Points, in no order, along strands that fork and pass close to each other.
Two points are linked if the straight distance between their rows is under 76.8.
bemur: [ -2  22 -45  45  -7  -9 -16   3 -20   7  -6 -23   1 -30  33  48  19   8
  -5  23]
Reriz: [  8 -18   0  32 -17  19  11 -23 -46  31 -12 -38  -7  -9  -2  26  11   3
 -39  29]
tapof: [ 20  18 -15 -23 -13 -31 -11  18  17   7  19  -3  38 -43  16 -12  13 -16
  10 -10]
Dena: [ -9   9  20  35 -18  19  29  -6 -10   0 -28  17  11  -2 -28   1  -7   4
 -44 -29]
vab: [-26 -40 -23  45 -17  30   0  -3  -4  39  -9 -13  -5   5  -4  34  -7   3
  44   9]
luro: [ 26  20  -7 -20   3 -16 -50  13 -16 -27  27  16  12  20  23   3   3 -36
  12   0]
lige: [-13  15   4   0 -16   2  29  -5  20  -9   7  34  35   8 -10 -15 -22 -17
   6 -44]
Rit: [-58 -35 -22 -15   8  32  60 -28  30   7  -9  12 -13  45 -29 -13 -33  -9
  42   5]
gok: [ 16 -21 -21 -22  15 -34 -40  31  25 -41  40  11 -13   9  19 -16  13   2
  33  -8]
leb: [  3  23   2 -21 -23   2 -21  11   4 -16  10  20  25  11  12  -7   2 -37
  37  -9]
zar: [ 10  12   8 -20   5 -22  -1 -11  -8 -12 -17  11  20  -2   6 -28  41 -11
 -10  21]
mobak: [ 42 -10 -12  17  -3 -10  -9  -3 -25   7  14   8  18 -33  14   5  24   3
   0 -21]
fari: [-10  23  45 -24 -15  24  31  -6  58   7   0  13   4  33  13 -54 -16  13
  -9 -30]
zegak: [-14 -11 -39  45 -15   4  -3   0 -20  10 -24 -12   2   3  10  43  10   0
  18  21]
Kedo: [-19 -59 -32  53 -12  10  10 -32 -26  36 -11 -23   6  20 -23  28  -2   2
 -13  32]
bisuz: [ 64   3   9  -7  -3 -39 -48  20  -9 -15  38  22 -16 -44  22  -8  40  -8
   6 -17]
vokiz: [-64 -55 -33  18 -13  27  43 -20  23  26 -11 -10  -6  53 -19   5 -32   1
  33  29]
Vebo: [ 26  23   3  -7  12 -51 -49  22 -12 -45  23  45 -12 -28   0  16   3  -2
 -12 -25]
Zulof: [-18  -7 -16 -21  17  -6  22   7  14 -34   2   0   0  35 -33 -12 -28   1
  -2 -24]
Guvu: [ 26  14 -26  23  23 -23 -16 -11 -46 -28 -13  -5 -30 -24  16  24  27   6
 -25  27]
talo: [-28 -32  26  -6  11  59  31 -13  38   9   4   1 -16  29 -23 -29 -46  13
   6 -28]
pira: [  6  26  23 -63   0 -76 -49  39  16 -39  56  40  -1  20 -15   5 -14  -3
 -15 -20]
gada: [ -1 -13  33 -14  -2  40  33 -21  14  35 -14 -19   5  13 -45 -22 -50 -13
 -19  -7]
laz: [ -7 -38 -15  20  -2   8  32   8   9  24 -23 -37   0   1 -29  -3  -7  31
 -25  -1]
tovid: [ 52 -11   6  -3  -7 -31 -10   5 -16 -24  18  29   8 -18   0  -9  34  -4
  -2 -36]
Ginuv: [-14  -5  46 -17 -15  32  46 -22  22  10   5  -1 -33  57 -50 -21 -55  13
 -46 -39]
Senip: [ -2  31  24 -29 -22  13  15   4  67  20  -6   4  23   2  17 -47   2   3
  14 -12]
tabod: [ -1  17  18 -30  12  -6  -4  13  -3 -22  -2  -4  -2  41 -24   1 -27   4
 -13 -12]
rila: [ -8 -14 -24  40 -23   0   8 -21 -34  50 -25 -40 -16 -14  11  41  26   8
 -13  63]
menom: [  9  29  14  10  13  10 -37  24 -27 -14  -8  -3 -17 -28  -9  35 -15   1
 -11 -14]
posa: [  2  23   1 -11  27 -19 -15   0 -22 -31   4  41  31 -16   1   5  -9 -24
 -10  -8]
bupa: [-14   3  22 -15 -12   1  35  -7  25 -10  27  25  27  32 -19 -19 -34  11
 -17 -69]
gera: [-18  38  21  20 -10  20  -1  11   5   1 -10  -3   3 -43  25   1  20  12
 -32  -9]
seve: [ 50  54 -17   5   9 -24 -35 -14 -50  -9  29  -5 -41 -78  38  42  23 -30
   1  23]
lugor: [-33   1   1  19 -23  27  46 -20   8   0 -22  17  28  14 -34   0 -30 -16
  -8 -28]
Fuz: [ -8  16  37 -23   4  16  10  -6   7   8 -15 -15  11  20 -22 -20 -21  -3
 -25   1]
Runet: [ -1  10   4 -54  15 -53 -26  30  28 -58  48  34  -8  36  -5 -20  -8   0
   0 -24]
tinef: [ 44  47 -21  17  12 -23 -22  -8 -57 -14  13 -16 -40 -60  18  50  23   3
 -34  16]
guza: [  9  30  18 -27  15 -42 -35  43   2 -28  18  24  -8  -9 -22   8 -21   8
  -6 -45]
Riri: [ 13   9 -53  33  -9 -25 -13 -13 -22  37  -7 -25  -5 -40  41  44  33   0
  28  50]
vuv: [  5  13  -6   9 -10  -7 -18 -13 -22   5   7  27  30 -23  31  -4  39 -32
  31  25]
Vifof: [ -8  -3 -12   5  12   0   7  22  -3   0 -26 -40  -2 -18 -26   8 -15  18
 -27   2]
sufor: [ 21  13 -18   8   3 -19 -33 -20 -31  14   5  16   5 -42  50  15  40 -32
  49  58]
Tol: [-31  -7  24   9   4  50  17  13  38   0 -26   6 -14  13 -16 -18 -22  13
   2 -13]
nipep: [-46  34  17  33  -4  34  16 -10  -7  25 -22  -6  -1 -51  28  17  22  11
 -23  32]
Suni: [-44 -24  18  38 -26  40  26 -22   0  48 -42 -20  -7 -15   0   3   4   7
 -25  46]
Fedi: [  9   6   7  -5  -5  14 -11  -6  -4  16 -14  13  23  -8   3  -4   5 -30
  45  14]
Tife: [  3  -6  11 -31  25 -22 -22  35  33 -30  41  12   3  19  10 -20  -4  10
  15 -27]
bas: [  2 -28  -1 -29  20  11  -3  18  31 -11  14   3 -12  17   1 -34  -2   7
  36 -10]
Lav: [ 65  20  -6   5   5 -29 -58  19 -24 -20  15   5 -40 -38  28  22  24  -2
   1 -12]
diti: [ -8 -40   1  -2   7  42  18   8  22  14  21 -12 -14  30 -13  -3 -36  15
  19 -47]
sok: [ -7  42  43  10  -8   3  10   8 -10 -18 -16  22  -1 -23  -9   3  10  10
 -53 -26]
Sud: [-12   9 -12   5  -9  -5  19 -12  -1  26 -20 -35  23  15  10  -6  24   3
   3  38]
mideg: [-19 -31 -22 -45  22   4  30  -8  23 -19  10  -2  -8  52  -4 -35 -11  -3
  53   0]
tero: [-40 -30  12  15   6  39   6  -4  23  15 -32  -1  -2   3   4 -12  -6  19
  20  17]
Nit: [ -9  24  39 -44  17 -23 -14  34   4 -17   3  15  -5  17 -40   6 -38  18
 -25 -41]
Logil: [ -9 -39   5  26 -11  30  19 -26 -28  28  -6 -25  17  22 -14   7  -8  -6
 -29  31]
zele: [-18 -25 -13 -45  35   5  53  -4  23 -16  22   6 -13  40 -34 -27 -37   5
  18 -29]
Soze: [  9  12  -9   2 -11  -5  12   3   3  15   1  -8  43 -23   6   2  11  -1
  -6 -22]
tate: [ 30   7  12   4   3   1 -50  15 -29 -14  -7 -13 -27  17  -4  18  -6  -8
   4  -2]
bolob: [  2  14   8  -2  19  -2  11 -20 -34 -10 -19   4  12 -24  14  -8  35  -1
 -34  35]
bivo: [ 29  -8 -16  12  10 -16 -36  18   9 -22  16  14 -13  -1  36 -10  30  20
  21  -8]
Mas: [-12  -1  -7 -25   2 -17  29 -21   6  -1 -15  -7  25  22   3 -27  21   1
  13  26]
Bobu: [ 52  -3 -12   7   7 -18 -47  -1 -34 -21  19   5 -11  23  10  18   0 -20
  18  -5]
zav: [ 13 -23 -47  38   0 -19  -9 -27 -34  32 -29 -23 -18  -4  24  38  35  15
  26  66]
Dabe: [-29 -29  41   6 -18  51  38 -29  33  38 -24 -18  -9  33 -31 -34 -43  -2
 -30  19]
Lizek: [ 28  47 -12   2  -4 -21 -45 -12 -38  -5  20   9 -15 -55  54  24  41 -32
  14  47]
zug: [  6  11  -6  13  22  13 -23  11 -29   7 -17 -33  -4 -46  -7  35 -18  -2
 -15  12]
suza: [-44 -41  18  15 -10  50  35 -16  23  44 -37 -21  -7   9 -17 -13 -23  13
  -2  29]
todam: [  4  -6   7 -38   0   2  21   0  48   9  17 -11  21  20   3 -43  -2   7
  29 -12]
sevir: [-54 -26 -19   2  10  31  30 -12  36   0 -26  22   4  17  -4 -22 -11   8
  47  13]
bep: [ 22 -40 -18  -4   1   6  20  -4  -3  14 -15 -45 -10  33 -31   0  -3  18
  -3   1]
Pake: [ 19  29   8  -4  13 -25  -2   2 -48 -26 -10   2 -11 -45   3   5  33  -2
 -40  15]
dozuf: [ 17  44  11 -46 -17 -49 -15  36  29  -8  28  -7  28 -25   4 -15   9 -15
 -13 -19]
bod: [ 13  11   1  16  19 -20 -32   3 -33 -40  12  43   8 -33  26  17  14 -14
 -13  -7]
zeru: [ 17 -36 -36  25   5 -11  10 -10  -9   5 -10 -23   1  35   1   6  28  21
   3   7]
Zomil: [  8  34  11 -50 -22 -71 -38  50  26 -33  50  31  15 -17  -7  -6  -1 -25
 -19 -20]
Futi: [ -5 -54 -19  21  -2  42  11  -9  -3  19   8  -9 -14  28  -6  10 -17   9
  46 -16]
loga: [-38  -3  16  32  -6  38   1 -13  -6  43 -26 -16   3 -22  33  19  24  13
   2  54]
Futol: [ 12 -25 -22  20   8  -7  -6   1   2 -16   8  10 -11  20  12   1  13  19
  15 -26]
vaben: [ -7   9  43 -16 -12  24  48  -8  58  14  -9 -15 -12  42 -21 -37 -39  21
 -27 -26]

A fork is a point with three links, a tip a point with one. Leave the first point through the second and follow the links. Name the first fork or tip that comes.
luro, Bobu | Tife
menom, tate | Sud
Tife, Runet | Lav
Tol, talo | Kedo
rila, zav | tero

A fork is a point with three links. Follow the links from the first point to the second and name the forks in between, in order.
Vifof, tabod | Tife > bas
suza, gok | tabod > bas > Tife
lugor, Bobu | suza > tabod > bas > Tife
gera, bod | suza > tabod
sevir, bivo | tero > suza > tabod > bas > Tife
mobak, sufor | Tife
Kedo, Ginuv | tero > suza > tabod > bas
